Each row is a point on a landscape with many valleys, with its height.
A ball rolls from a point to the lowest of its 2 nearest points, and stops where none of them is lower. Distance is the straight distance between rows; heights are no part of it.
<621>: [134 176 113  79 118 150 133 117 122 133  95 138  90 173 184 168  82  89
  94 115  76 150 170 101 133 143 149 143 140 158 186 113 148  91  90 100
 217 120 107 119 147  77 147 120 154 113 115 122 119 186 144 134]  h=456
<709>: [126 148 112  50 158 183 143 142 141 124 122 121 137 181 119 107 101 110
 189 157 144 116 101 115 157 171  81 139 136 112 134 162 145 168 125  97
 113 130 173 129 129 116  89  41 176  57 118 128 144 105 190 159]  h=517
<595>: [141 107 142 158 132 109 179 116 154 125 154 123 171  87 109  83 148 155
 140 114 160 109  85 118 106 165 134 115 150 141 162 157 128 135 146 153
  55 114 143 132 122 122 141 167  93 169 190  79 141  83  53 123]  h=419
<251>: [177 119 134  77 107  87 101  79 110 116 125 134 150 176 128  93 161 172
 153 140 164 157  89 155 130 150 180 106 139 174 193 138 116  63 155 106
 105 163 129 158 220 132 146 141 107  98 167  69  86 108 119 140]  h=121
<1073>: [157 153 140 121 100 128 172 120 130 103 125 159 175 129 161  99 116 141
 128 138 129 153 135 150  93 144 171 111 137 153 168 158  97  92 146 132
  90 118 136 103 199 152 127 118 164 151 178  86  72  98 110 115]  h=271
<286>: [ 65  91 130  53 142 188  58 158 106 130 114 118 132  93 178 154 119 107
 159 153 109 133 125 121 146 145 133 176 141  94 118 104 106 126  87 132
 213 150 146 140 116 104 139 131 130 130  81 175 163 161 142 132]  h=222
<675>: [122 145 116 129 114 139 139 140 135 113  92 153 128 162 102 126 138 185
 109 145 149 128 155 112 118 127  50  83 178 188  90 146 110 116 216 141
 151 138 153 142 160 180 117 122 101 125 126 170 117 132 111 130]  h=413
<396>: [125 133 121  92  88 150 129  60 134 123 113 128 155  95 140 146 132  58
 156 114 127 117  79 134 102 110 131 102  92 115 106 185 178 101 135  83
  84  97 112 122 140 204 113 130 108 139 127  77 151 110 107 107]  h=406
<427>: [117  77 107  39 114 164  65  75 104 156 111  63 124 126 120 117 162 140
 151 124 133  66  98 180 130 101 173 176 112 106 139 106 121 100 103 103
 118 143 115 169 149 177  99 152 100 106  98 117 132 105 170 137]  h=282
<325>: [112 148  97 143 120 136 125 106 124 144 111 123 101 135 114 170 153 118
  64 112 105 123 147  80 140  98  92 132 118 134 101 121 128 107 168 121
 173 112 114 172 115 161 101 127  74 154 108 162 154 135  93 121]  h=482
<687>: [103 153 125 126 130 135 166 125 114 142  85 133 105 162 157 149 114  74
  88 107  70 145 176 110 125 127 117 136 108 141 134 101 147 108 146 142
 169  94 116 107 143 157 116 164 180 171 200 124 154 135  88 101]  h=427
<504>: [157 122 179  85 125 125 127  68 107 113 155 105 163 135  88 136 142 104
 184 167 210 125  78 142 131 138 170 131 123 128 100 171 121 150 168  90
 116 152 161 126 137 115 118 107  79 130  92  64 122 121  95 123]  h=497
<581>: [144  82 152 162 157 155 151 161 112 110 202 107 173 117 126  86  65  85
 133 183 179 119 122 182 121 188 161 157 129 108 144 111  98 187 130 139
  85 140 135 119  96  76 133 117 131 145 182 105 121 106 114 119]  h=150
<1220>: [113 108  76 128  96 120 104 154 149 107 113 148 150  88 156  98 153 130
 135  72  71 150  89 117 118 105 147 125  94 111 175 146 183 103  84 157
  50 103  86  96 115 147 123 155 122 152 159 111 175 115 120 107]  h=476
<1128>: [145 101 143 166 150 117 169 113 146 118 138 165 139 110 106  91 159 176
 159 152 145 148  89 100  90 129 146  95 139 126 157 175 100 112 171 141
  31 112 161 139 128  93 137 153 121 128 118  83 136  91 118 134]  h=451
<508>: [107 171 116 137 148 136 164 128 147 148 132  97 138 114 105 125 106  74
 137 113 111 110 155 143 168 123  66 157  95  97  87 127 151 197 116 137
 135 119 114 114  57 166 108 118 171 120 182 164 177 133 128 114]  h=128
<830>: [ 58 132 152  78 124 193  71 154  88 114 101 140 152  91 176 201 108  99
 108 137  74 167 133  63 155 150  99 166 140 108 115  88 125 132 109 135
 231 135 129 114 107 134 165 125 127 181 123 176 178 185 120 137]  h=194
<159>: [158 133 120 133 125  79 129 123 136 124 117 107 114 167 113 106 118 182
  72 111 168 123 148 161  95  64 152  93 122 176 125  83 151  88 133 114
 160 146 106 147 192 175 101 187 155 100 145 186 110 136 180 112]  h=550
<116>: [113 150 178 211 151  97 154 174 140 151 129 141 115 144  84 161 151 131
  95 111 134 163 171  69 164 126 101 106  89 131  59 109 131 179 158 141
 146 101 138 144  74 128 114 137 114 178 121 189 164 138  96 128]  h=426
<879>: [ 98 113  79 165 138  93 139 197 151 119 141 114 134 118 148  93 123  98
 100 124  99 135 140 154 131 142 108 145 105 112 134  83 135 136 103 195
 116  86  90 120  99 157 119 166 161 180 208 171 154 120 101  99]  h=389
<319>: [139 173  88  76 114 118  70 127 132 125 137 114  94 166 139 138 107  87
 140 122  89 138 145 119 145 126 140 133 141 125 161 132 139 102  95  96
 205 132  85 147 126  82 141 114 140  68  93 148 121 169 171 111]  h=469
<708>: [160 111 105 169 101  81 144 178 107 123 123  99 121 139 100  92 126 155
  82 116 178 129 143 170 108 142 155 123 147 146 157  87 148 129 113 119
 126 144 136 166 157 140 127 173 109 148 176 123  88  78 118 117]  h=358
<458>: [149 146 172 142 159 119 100 124  97 118 127 127  99 132 117 143 113 158
 140 138 138 115 145 134 120 102 164 120 145 136 143 113  98 140  97 114
 172 140 132 126 168  74 147 117 123  81  33 119  68 169 180 138]  h=306
<759>: [124 118 124  89 100 105  96  82 107 147 100 105 109 183 138 174 141 127
  99 108 140  91 125 145 118  56 223 125 114 148 118  99 148  84 150  71
 175 135  93 171 166 132 123 173 133 120  78 146 158 165 163 117]  h=518
<21>: [152 157 140 200 123  86 178 143 153 175 113  72  85 150  99  97 143 147
  78  56 145 122 140 151 103  71 147 145  92 130 163  99 155 175 101 141
 111 115 147 125 116 144  97 144 138 126 168 134 141 110 150 132]  h=595
<1267>: [ 59 144 172 162 156 152 127 130 122 131 142 158 102  17 147 182 110 113
 131 118  86 149 152  86 139 140 113 140 110  94  70 119  89 183 115 146
 171 114 116 104  65 125 166 137 126 158  96 139 169 168  88 113]  h=134
<779>: [180 115 129 113 123 118 128 125 137 123 129 128 158 161 135  70 156 190
 150 113 149 144  77 154  80 105 169 127 111 124 179 146 136 104 107 140
  25 128 147 125 190 126 142 130 157  98 149  79 118  82 173 141]  h=388
<121>: [137 199 134  84 164 200 114 118 126 116 126 118 135 146 127 180  85 136
 146 163 106 124 126  96 147 125  79  88 149 148  94 156 150 148 149  95
 162 129 123 100 131 125 123  81 159  68  88 125 136 152 181 135]  h=359
<338>: [148 122 135 117 110 109  91  96 118 135  97 132 117 132 122 161 164 146
  95 129 130 103 154 122 133  71 141 116 130 158  81  89 140  93 163 112
 175 127 111 153 146 155 130 161  80 119  68 164 127 154 129 114]  h=499
<1256>: [158 174  88 151 123  98 136 150 145 130 118 102  87 199 107 110 100 115
  93 110 106 121 145 111 159 121 104 117 130 157 149  99 165 121 126 118
 167 118 109 132 121  96 105 110 141  76 149 147 139 125 142 121]  h=241
<660>: [ 93 136 131 121 111 159 136 122 107 139 111 128 128 121 149 193 107 121
  76 122 108 115 180 117 145 126 113 125 139 164  70 119 130 110 180 130
 174 135 120 138 128 192 127 153  88 195 146 139 149 120  82 107]  h=465
<416>: [129 114 125 195 102  97 163 161 157  79 190 152 130  32 140  83 128 143
 145 146 145 125 111 144 140 152 107 112 171 121 119 139 106 139 128 170
 112 147 140 123  81  87 129 148  73 154 128 107 109  94  79 115]  h=294
<1297>: [126 152 122  47 169 199 128 126 108 100 130 119 144 194 156 151  87 148
 172 182 127 124 105 104 136 171 105 119 171 146 137 149 147 125 158 103
 123 112 161 131 167  98 124  74 158  98 113 113 138 111 160 136]  h=536
<329>: [135 135 179 199 156  96 148 159 111 151  95 123 136 203  83 166 147 156
 105 136 141 174 196  76 157 127 107  88 128 173  89 111 151 161 201 116
 136 113 164 146 122 111 133 116 127 174 126 173 154 127 109 153]  h=442
<1083>: [ 97 195  80 123 131 144 131 126 169 179 124 131  69 112  91 140 147 122
 105 104  74 126 152  58 192 113  36 116 175 113 119 113 116 125 148 126
 218 158 117 128  78  89 129  89  78 102 123 181 119 161 112 149]  h=230
<726>: [132 128 140 122  90 126 142 154 135  86 148 185 190 117 122 141 105  81
 200 175 144 143  89 104 122 162  96  92 141 137  79 183 134 160 182 104
  93 117 155 114  75 108 153  54 126 141 120 121 149 109  87 112]  h=464
<835>: [100 134 119  91 117 171 134 162 105 114 128 147 147 152 132 191 100  63
 154 155 102 139 123  84 157 155  65 123 123 138  56 129 172 138 160 101
 156 107 119 112 104 151 129 101 139 155 163 157 181 127 111 113]  h=404
<648>: [129 135 122  71  96 188 119  90 121 122 143 100 145 137 146 177 107  69
 154 132 144  88 103 162 119 122 148 135 119 114  66 130 164 109 134  62
 127 125 101 131 137 195  99 130 141 123 122 119 141 109 133  95]  h=370
<34>: [ 98 122 100  74 159 164 161 134 160 121 137 111 142 136 144 114 102 126
 186 153 116 105 103 130 133 159  83 159 143  93 134 176  96 167 130 160
  79 110 155 114 118 112 109  62 186 117 144 119 149  98 157 146]  h=500
<86>: [105 123 124 138 200 157 133 147 139 109 131 105 131 140 148 132 110 159
 110 151 127 138 180 143 101 125 110 146 119 117 131 121  91 132 127 185
 128  99 123 105 175 153 148 151 203 116 129 161  99 145 176 129]  h=329
<671>: [ 77 176  90 129 148 132 145 129 151 162 110 155  93 123 124 142 157 139
  91 110  54 161 124  30 179 135  16 120 166 126 140 105 113 130 184 155
 187  86 151 102 117 110 133  94  90 123 139 182 138 131  95 178]  h=249
<1190>: [160 147 140 199 140  79 137 148 123 128 119 116 116 180 113 124 117 136
  66  98 135 137 189 155  99  98 134 126 105 166 112  79 136 121 146 125
 174 109 103 127 162 171 121 178 162 128 160 183 136 141 125 106]  h=566
<208>: [131 116 108 176  98  70 135 170 115 103 110 195 130 145 120 108 157 145
 148 164 105 164 133  75 127 157  85  75 161 147 158 153 103  71 162 161
 143 121 150 120 134  73 149 100  96 164 118 136 107 122  75 139]  h=360
<330>: [171 160 139 124  98 122 116 167 120  68 160 140 153 192 125 132  83 120
 128 178 183 139 123 153 144 154 133 117 167 159  98 133 184 115 181  59
 147 178 123 141 115  95 132  80 116  88 123 135 124 106 138 133]  h=428
<1289>: [172 107 158 153 106  71 154 142 125 124 138 120 142 125  84  73 157 135
 136 129 179 115 101 157 135 133 160 127 127 155 150 122 136 136 125 128
  99 152 145 138 131 132 144 143  71 143 175  74  99  89  92 142]  h=390
<655>: [119 110 136  57 109 147  90  57 117 156 109 117 139  94  95 127 172  95
 161 129 147  89  84 111 157 132 115 146 156  99 131 158 129 132 114  84
 125 153 141 172  92 138 121  85  76  99  98 114 151 110 122 139]  h=535
<662>: [143  80 124 115 100 105  90  87 113 139 116 134 133  49 125 112 194 192
 105 105 117 128  90 150 143 134 135 129 140 145 163 123 112 105 110 123
  95 178 141 156 165 197 149 168  43 119 125  77 109 120  93 130]  h=133
<872>: [109 116 119 161 145 140 133 168 134 107 156 129 133 120 142 112  96 107
 105 136  98 123 138 172  94 121 124 125  99 108 127 124 133 140 114 179
 110  78  96  88 129 161 142 149 181 159 157 144 141 155 147 109]  h=364
<807>: [109 123 154 209 162 106 174 143 136  94 185 165 126 103 158 102  96 128
 149 159 147 139 148 126 114 144 139 148 117  87 124 127 117 174 122 137
  66 120 107  95  58  53 130 130 140 164 124 136 151 125 103 103]  h=297
<1323>: [156 152 139 237 114  74 167 162 132 161 108 126 120 145  81 104 126 124
  64  76 157 133 141 119  96 102 146 116 100 161 128  96 166 143 131 123
 130  99 132 136 139 156 103 168 129 156 167 164 145 107  98 106]  h=580
<861>: [ 77 153 183 180 161 129 124 126 136 130 152 158 129  56 143 152  85 109
 138 152 132 122 160 119 126 141  97 145  77  95  58 137 115 209  90 133
 122 126  90  86  59 107 136 132 166 131  95 159 178 177 120 107]  h=94
<502>: [135  73 141  87 101 133  79 103 115 136 124 115 140  87 126 113 166 178
 124 135 161 108 112 201 120 104 172 143 119 120 126  97 103 110 101 119
 117 178 125 160 161 189 122 181  73  99 100  93  82 135 143 131]  h=216
<1058>: [149 144 119  98  58 115 149  76 127 128 123 160 148 130 133 121 148 184
  89 103 151 117 101 131  99 113 142  86 147 171 179 124 158  60 151  99
  98 131 126 166 188 202 111 162  97 107 173 114 125  95 103 109]  h=270
<1068>: [104 162 140 188 162 142 197 141 146 134 156 152 106  87 130 168  90 116
 114 134  80 135 167  74 133 152  84 117 118 132 106 144  94 163 140 172
 119  91 131  82  90 128 146 138 161 151 136 118 125 140 101 116]  h=235
<1029>: [157 132 210 158 153 139 151 108  88 116 161 154 151 138 183 137  52  55
 131 127 150 138 168 160 137 158 225 145 104 132 125 130  91 156 103 112
 135 144 120  58 127  83 152 137 133 150 131  62  95 151 108 102]  h=353
<105>: [127 128 151 123 141 155 152 150 119 104 123 112 153 170 106 154  88  89
 149 173 151 133 129 111 159 161  79 126 103 122  75 140 162 163 166 109
 122 118 154 144  97 135  93  88 171 143 177 167 184  93 114 122]  h=425
<1111>: [117 124  88 116  96 137 119 120 147 138 124 151 167 120 120 123 158  76
 136 100  88 126  93 108 120 132 121 108 104 129 138 157 170 102 139 121
  77  90  96 137 123 180 100 155 127 164 175 112 186 105  78 111]  h=439
<802>: [ 88  79  94 115 124 107  69 161 118 121 103 130 122 137 154 115 138  80
 112 109  82 116 146 167 124 117 173 180 108 101 154  94 149  98  66 157
 150  96  85 155 133 112 113 183 161 189 151 167 170 138 113 110]  h=323
<136>: [126 180 114  47 144 174 109 161 138 101 156 153 142 160 152 179  52  94
 125 156  98 135 133 119 149 173  75 118 153 142  91 139 151 133 135  95
 175 119 108  79 122 143 129  88 158 105 124 169 145 153 139 128]  h=383
<454>: [163 117 111 148  97  94 135 197 126  73 135 205 155 156 152 103 103 122
 133 183 116 170 139 153 113 168 136  94 159 151 151 142 116  76 152 136
 126 131 133  95 169  90 152  88 126 167 135 129  91 123  91 127]  h=381
<63>: [134 133 153 221 173 109 194 146 156 142 131 104 117 126 106  90 117 174
  84 106 150 119 148 140  70 114 148 123  91 128 135 123 130 179 126 183
  74  92 139  95 127 127 127 147 168 149 180 114 136 107 152 125]  h=613
<1020>: [148 162 148 176 160 139 172  87 136 143 104 126 107 141 133 133 146 147
 139 121 122 148 132  60  88 132 153 107 116 147 173 165  98 135 157 157
  81 106 193 116 155  74 145 112 157 114  86  81 110 145 142 169]  h=642
<575>: [100 143 109 128 140 140 142 133 148 143  92 155 106 167 115 143 140 143
 129 130  85 149 119  49 158 145  71 115 149 160 146 135 113 132 172 135
 148 101 177 126 130  95 124  76 122 128 114 144 114 136 105 170]  h=274
<465>: [127 135 166 201 180 111 191 114 146 151 116  90 106 167 118 130 129 157
 127 105 146 138 133  91 109 102 153 124  79 116 157 136 125 174 139 139
  67  89 173 115 135  95 119 116 185 123 109 128 139 132 169 143]  h=629
<451>: [126 117 131 170  90  72 148 125 138  75 169 195 129  70 112  77 173 139
 171 166 129 154  95 101 128 154 114  91 142 100 130 167 119 124 144 142
 106 140 126 143  70  79 133 123  82 144  80 104 141 113  72 135]  h=314
<446>: [145  98 148 127 144 124 104 144 117 111 139 124 129 124 138 111 123 124
 164 146 148 117 126 181 122 138 164 155 131 109 144 124  96 141  88 119
 122 153 139 147 133  94 148 120 119 107  89 113  74 146 173 111]  h=272
<932>: [ 78 117  81  55 170 168  98 110 135 155 122  76  91 102  95 135 129 146
 146 132 131  80 130 121 175 138  78 167 166  81 122 137 101 149 106 132
 169 149 154 164 106 157 114  97 135  94 125 153 143 130 170 148]  h=562
<737>: [ 88 119 146 136 188 154  89 137 104 162 131 107 107 145 128 160 100 138
 108 141 111 114 185 135 129 120 124 155 131 120 106  92 100 157 110 145
 184 129 153 121 131 134 140 142 171 128 104 174 111 167 167 130]  h=293
<919>: [175 117 126 103 118 119 102  85 127 126 123 112 110 127 114 119 157 176
 115 136 147  90  97 168  95  76 177 134 135 121 104 116 123  81 113  76
 118 151 126 170 186 160 107 140  86  69  70 128  90 146 198 135]  h=280
<977>: [142  97  81 143  95 128 132 171 156 107 163 130 158  82 140 101 128 162
  96 130 132 110 113 201 107 150 118  96 157 128 141 120 114  92  76 156
 115 164 107 108 174 163 145 171 118 125 164 136  65 106 121 118]  h=361
<590>: [187 129 118 100  82 114 123 121 130 114 142 106 142 155  91 121 128 112
 157 146 183 121 106 156 134 137 132 130 150 137  97 115 164 103 138  71
 130 163 119 151 119 139 102 100 102  95 131 115 126  75 130 114]  h=454
<1109>: [121 204 109 102 171 170 141  83 135 138  93 119 112 148 130 155 103 104
 147 132  97 133 108  71 145 133  88 111 114 124 155 171 144 158 120 115
 135 110 169  89 111 116 137  51 164  52 115  83 134 144 170 164]  h=328
<1261>: [117 134 164 150 139 132 101 150 103 109  91 176 133 184  94 188 128 169
 106 131 130 136 162 100 132  99  73  96 122 188  90 134 146 137 203 116
 161 110 145 117 135 159 138 133 125 159 136 172 149 148 123 122]  h=435
<1193>: [111 183  85  89 144 155 169 102 160 155  96 132 104 175 115 136 109 118
 149 129  64 148 114  13 166 143  49 126 145 141 160 149 135 127 158 138
 155  87 159  88 114  88  99  34 147  76 140 116 134 109 154 185]  h=300
<783>: [ 90 122  99 139 109 110 163 192 126 142 112 134 132 153 164 131 113  80
  93 110  88 159 139  97 129 166 106 140 129 147 123 107 145  99 127 167
 137  86 105 113 101 123 109 148 153 226 195 145 166 126  73 121]  h=408
<1024>: [149  86  98 163  91  70 135 152 142 111 124 178 132 103  99  94 192 168
 152 128 123 173  91 105 143 152  98  62 146 120 156 165 144  91 139 156
 107 126 144 154 126 134 141 126  72 117 114 130 130 101 106 129]  h=337
<1243>: [168 122 116 134  45  94 126  80 126 132 104 152 130  96 123 115 180 168
 100  88 138 142 116 121 132 124 149  81 131 180 188 121 160  68 112  93
 127 163 107 143 167 175 127 169  45 115 152  77  88 120  89 132]  h=220
<557>: [116  76 144  83 135 146 107 118  97 134 131 111 148 127 126 139 145  92
 137 135 127 119 137 134 118 140 176 172 136 126 149 116 107 124 132 122
 148 139 134 157 126 100 142 160 104 187 137  86 121 127 110 114]  h=215
<1121>: [112 120 131 203 146 124 171 158 159 108 176 149 105  66 127 114 100 162
 121 158 129 118 154 132  99 138  91 104 141 134 122 143  86 145 143 189
  98 120 125 100  95  95 141 138 128 154 144 124 124 133 100 120]  h=267
<585>: [132  98 108  81 153 154 141 165 127 117 162 107 168 140 135  97  97 118
 152 165 160 114 105 183 146 182 159 179 151 100 138 114 109 121 111 162
 109 145 134 131 135 115 143 129 144 159 193  92 107  96  94 132]  h=72
<808>: [181 141 122 125 107 129 125 184 119  74 160 177 195 167 150 122  82 100
 131 195 167 158 144 171 133 160 121  83 177 150  85 129 145 116 167  90
 146 160 119  98 162 120 147  93 117 152 136 135  94 101  93  97]  h=405
<871>: [111  49 103 111 150 140 109 138 126 131 127 114 147 104 175 107 127 114
 123 113 108 116 136 160 112 128 193 194 119  91 158 107 113 102  91 175
 119 131 107 131 121 106 129 186 164 186 166 119 123 112 116 108]  h=273
<891>: [122 158 132 192 128  71  98 127 152 172 104 121 110 151 107 110 190  71
 114  98 109 146 147 103 159  81  98 148  72 110 136 106 125 158 114 139
 161 123 104 150  81 133 128 140 127 143 106 193 162 146 105 143]  h=401
<739>: [100 121  93  42 123 178  89  92 138 139 118  67 135 124 120 141 134 104
 144 121 126  77 123 167 115  92 115 157 109 106  82 139 130 123 116  94
 147 117  96 168 135 205  89 145 148 100 110 143 145 136 164 105]  h=333
<862>: [170  86 133 134 148 119 112 136 130 118 138 111 140 131 117  89 146 167
 157 154 183 125  96 209  85  99 184 147  93  98 138 120 112 146 104 123
  55 121 136 132 171 115 137 138 153  84 110 123  89 108 195 141]  h=326
<127>: [118 120 179 194 118  89  96 103 119 128 147 143  92  65 127 115 132 126
 141 128 129 110 135 149 100  78 186 147  99  89 105 118  79 143  85 146
 127 135 120 117  97  96 133 136 113 109  37 142 130 164 156 113]  h=393
<854>: [148 128  76 113 111 150 137 160 143 114 150 124 129  86 134 110 104 182
  88 150 143  97 151 164 113 121  83  80 182 142  92 121 117  85 129 150
 128 173 140  98 195 198 112 158 133  95 129 131  34 117 141 115]  h=395
<762>: [116  92 151 155 145 105 117 122 134 162  99  99  84 128 110  93 214 181
 105  62 125 116  94 129 120  79 158 151  88  91 181 124 120 143  92 157
  74 118 141 178 132 124 119 152 105 130  85 126 122 121 163 163]  h=477
<244>: [108  63 138  67 167 137 102 151 105 114 121 133 165 180 139 121 142 120
 162 154 150 134 106 145 144 150 171 182 157 107 155 109 107 104 148 155
 126 125 147 169 145  83 140 149 161 181 164 138 133  88  99 121]  h=153
<771>: [122  97 103 121 157 129  98 139 151 107 126 133 143 127 171  71 170 179
 156  97  92 147  79 135  85 113 154 122 109 119 188 167 150  99  90 176
  29 104  97 100 159 130 132 156 156 120 145  96 133 108 166 151]  h=448
<811>: [ 92  89 140 103 153 146  80 156 118 118 124 127 119 148 149 144 105  89
 156 138 121 136 171 154 151 148 121 168 129 107 114 102 129 142 111 122
 181 133 141 158 113  99 114 115 166 142 115 163 139 144 166 124]  h=257
<1159>: [148 154 100 170 113  89 126 163 129 150 106 117 102 201 122 110 103  97
 108 104 132 146 145 141 116 125 143 151  94 109 183 116 161 107 100 119
 120 106  92 137 132  90 112 124 174 110 152 138 118 133 145 146]  h=283
<534>: [148 122 149  89  94 126 127  68 105 156 143 121 124  87  90 137 184 128
 157 141 185 103  90 152 148 128 135 138 147 119 113 142 122 132 141  80
 137 160 154 148 110 133 124  99  25  97  97  58 103 133  99 160]  h=516
<1006>: [113 116 116 170 117  89  74 142 128 146 110 114 117 117 136 102 167  85
  89  68  83 149 124 114 137  82 141 163  72  96 142 111 159 120  79 171
 133 101  75 137  80 127 113 168 128 173 147 151 180 131 112 128]  h=368
<418>: [ 74 140 189 124 173 169 105 120  75 140 117 133 122  56 150 217 133 117
 122 130  75 165 154  60 149 139 105 159 107 119  81  95 131 152 105 128
 199 108 141  92  96 121 165 142 147 186 119 143 166 211 113 165]  h=167
<849>: [177  62 126 156  92  90  80 152 121 160 112  95 117 118 100  75 200 196
 129  90 163 123  79 144 133 109 181 152 103 153 174 112 152 146  92 140
  82 182 122 183 145 143 138 180  76 111 141  80 130  84 121 149]  h=543
<45>: [116 175 132 155 158 158 174 134 149 147 136 151 119  80 104 187  76  88
 141 108 103 139 159  81 160 165  84 104 101 107  98 155 110 200 116 139
 144 123 147  82  64 110 132  59 158 107 133 136 126 163 128 135]  h=204
<26>: [151  99 101 129 104 114 122 142 135 102 170 147 168  65 145  70 143 169
 151 146 133 141  81 181 127 158 114  99 142 123 131 156 101 116  87 172
  83 161 102  75 127 123 150 145  86 109 137  84  71 116 110 128]  h=327
<355>: [150 155 174 122 125 142 151 103 127 104 163 151 181 123 136 139 102  84
 192 177 172 131 100 136 122 153 153  94 121 133  76 182 123 169 166  72
  97 140 167 106 126 132 144  73 133 136 104  85 141 124 113 132]  h=479
<40>: [144 133 186 126 135 147 107 116  68 127 140 114 113 141 179 161  70  61
 123 132 143 130 169 166  99 153 208 174 109 134 138  97 136 145  78  89
 162 134 115 107 132  80 164 148 153 125  97 115 100 164 145  99]  h=379
<810>: [117 190  82 115 103  94 153 135 176 151 142 114  85 149  80 114 126  98
 118  79  93 134 128  90 193 124  50 118 135 122 116 101 146 147 131 127
 175 132  74 132  69 116 109 106 116  76 140 171 139 137 146 145]  h=207
<957>: [153 133 107 158 107  77 132 156 103 144 125  94  99 178 147  99 119 107
  97  86 129 131 154 166 141 150 171 147 133 130 193  86 169 110  83 120
 125 144  83 139 115  91 127 151 112 147 209 116 106  97 115 128]  h=322
<553>: [167 152 115 103 124 117 136  89 131 145 122  60  82 188 108 172 116 164
  79  92 137  92 134 131 123  62 164 113 114 156 127  85 127 101 139 101
 176 134  73 157 155 139 103 163 162  91 130 137 131 163 173 118]  h=534
<820>: [128 186 132 123 154 164 168  76 141 156 129 116 105  76 128 155 132 109
 157 124 109 126 106  97 126 148 104 131 135 124 134 164  98 157 145 119
 107 110 162 104 104 110 130  56 120  92  74  61  97 123 139 141]  h=357
<917>: [ 98 131 175 169 143 140 174 114 112 160 154  98 121  70 126 150  83 109
 137 129 129 114 173 131 151 130 113 156  96  90  79 121 131 218 104 116
 113 125 147 103  41 118 130 125 171 152 142 131 169 139 122 128]  h=67
<1110>: [138 111 120 141 128 139 141 183 140  85 137 149 177 160 111 130 122 106
 176 181 164 149 116 133 113 138  78 102 144 108  72 153 143 126 178 116
 103 111 147 145 131 129 125  76 145 112 120 166 148  88 110 115]  h=450
<615>: [114 168 104 140 113 103 150 144 165 132 125 140 123  93  92 136 124  81
 160 127 118 129 122  84 148 137  74 115 116 108 104 161 139 174 131 134
 133 116 140 110  73 139 109  92 149 123 133 155 151 117 108 138]  h=172
<50>: [111 109 101 111 133 140 159 123 156 101 139 130 154 124 117  83 130 131
 197 149 124 132  74 113 111 144 122 113 145 111 165 196 127 115 141 152
  40 113 160 115 125  90 126  90 145  96 131  81 127  87 144 152]  h=478
<476>: [ 85 116 107  62 132 155  78  67 125 167 121  99 101 106 115 117 160 128
 165  89 108 100  96 115 157 117 120 180 137  85 168 156 134 122 108 121
 154 150 128 155 117 121 120  90 103  82  73 118 140 143 177 153]  h=549
<1214>: [104  93 123 130 139  98  79 112 143 162 130  98 101  62 142  87 189 169
 127  78 105  88 115 156 125  76 143 148 102  90 137 124 117 153  61 162
  90 156 113 145 130 145 120 166  96 100  88 119 137 141 164 141]  h=449
<478>: [132 133  83  40 106 154  63 122 150 134 140 108 100 148 119 136 115 130
 117 134 110 107 114 118 160 104 100  97 165 136 117 120 118  76 115 108
 194 149  67 162 131 113 133 104 141  44  82 175 131 167 185 127]  h=481
<1060>: [122 181 134 128 139 134 184 120 115 146 104 134  94 173 186 172  88  89
  84  98  78 159 202  88 143 158 115 131 129 176 166 100 136 100 110 131
 183 125 124  89 126  96 134 146 167 174 168 150 119 170 106 135]  h=443
<444>: [106 134 114  72 180 178 136  71 112 155 127  69  73 129 101 183 103 152
 112 102 143  75 133 122 164  95 108 165 145 124 104 113 112 159 151 111
 167 136 137 135 124 149 114 109 125  74  96 132 139 145 181 139]  h=574
<254>: [165 115 103  87 110 140  84 131 140 119 117 137 154 140 141 133 166 177
 114 153 143 121  97 170  90  93 125 103 147 128  88 153 133  49 126 116
 107 138 106 145 198 174 126 149 125 110  91 159  87 130 166 114]  h=341
<727>: [146 130 173 185 123 122 133 110  99 134 112 136  94 130 121 150 137 153
 103 128 172 137 158 134 143 107 167 126 140 143 123 104 100 147 156  90
 161 150 157 124 116  92 142 117  70 118  44 132 103 159 126 145]  h=335
<304>: [111 121 112  80 118 154 155 113 104 130  98 121 138 151 157 167 102 117
  93 113 121 113 156 112 117 148 136 134 145 159 127 120 138 108 155 126
 143 109 147 140 150 157 111 160 136 189 198 107 148  97  81 112]  h=447
<1043>: [157 139 113 103 103 141 120 147 113 105 112 168 131 130 139 129 148 216
  89 158 136 115 146 148 102  95  94  68 192 163  92 151 113  68 169 152
 134 145 139 136 197 191 123 117 128 143 110 169  65 131 158 125]  h=386
<556>: [ 89  85 136 145 115 108  56  99 131 163 109 126  84  70 139  91 153 139
 153  98 134 116 122 168 128  97 149 182 116  74 137 113  81 145  31 172
 133 143 131 151  95 113 126 123 133  86  58 171 114 160 154 124]  h=420
<993>: [115  64 125 130 124 101  76 109 121 171 103 105 125 144  81  90 229 160
 120  70 131 124  85 111 136 115 172 145 116 128 187 105 150 113 118 126
  83 132 135 192 118 127 138 160  80 160 127 113 151  89 104 144]  h=510
<858>: [174 118 129 106 109 138 153 123 146  77 153 154 171 103 145  86 138 161
 144 171 147 136 102 162  87 163 136  79 157 140 129 163  86  85 140 171
  66 154 133  68 183 155 153 135 118 140 159  55  85 123 103 134]  h=318
<930>: [171 127 140 104  73 117 132  80 129 105 125 155 161 140 162 100 133 175
 129 118 173 145 118 160  72 114 181  84 140 162 159 141 115  61 147  96
  72 155 122 137 222 187 124 167 133 118 182  81  62 105 138  99]  h=208
<1103>: [124 122 181 159 156 137 164 115 121 116 180 139 146  88 158 139  78  98
 149 130 138 121 141 156  99 155 185 161  92 100 120 145 104 182 102 143
  78 130 108  77  94  92 151 133 142 155 126  85 144 143 137  95]  h=325
<249>: [132 109 213 215 121 104 119 104  97 143 115 156 120 107 148 179 126 108
 125 126 139 135 159 155 103  85 212 128 100 135 116  93 116 165  97  89
 156 131 144 129 109  87 162 130 111 128  22 143 105 185 146 141]  h=365

Where does a ball stop that starts at each point below?
<762> -> <446>
<330> -> <917>
<329> -> <585>
<783> -> <917>
<1029> -> <917>
<1220> -> <662>
<709> -> <810>

Call two points neighbours if one is among the 2 nearest of the other. Go from one point of each pair to the other, from neighbour to neighbour, staying as low as possible. Name the highest point that can't be avoided.
<917>, <585> -> <1103>
<251>, <662> -> <1058>
<446>, <917> -> <40>
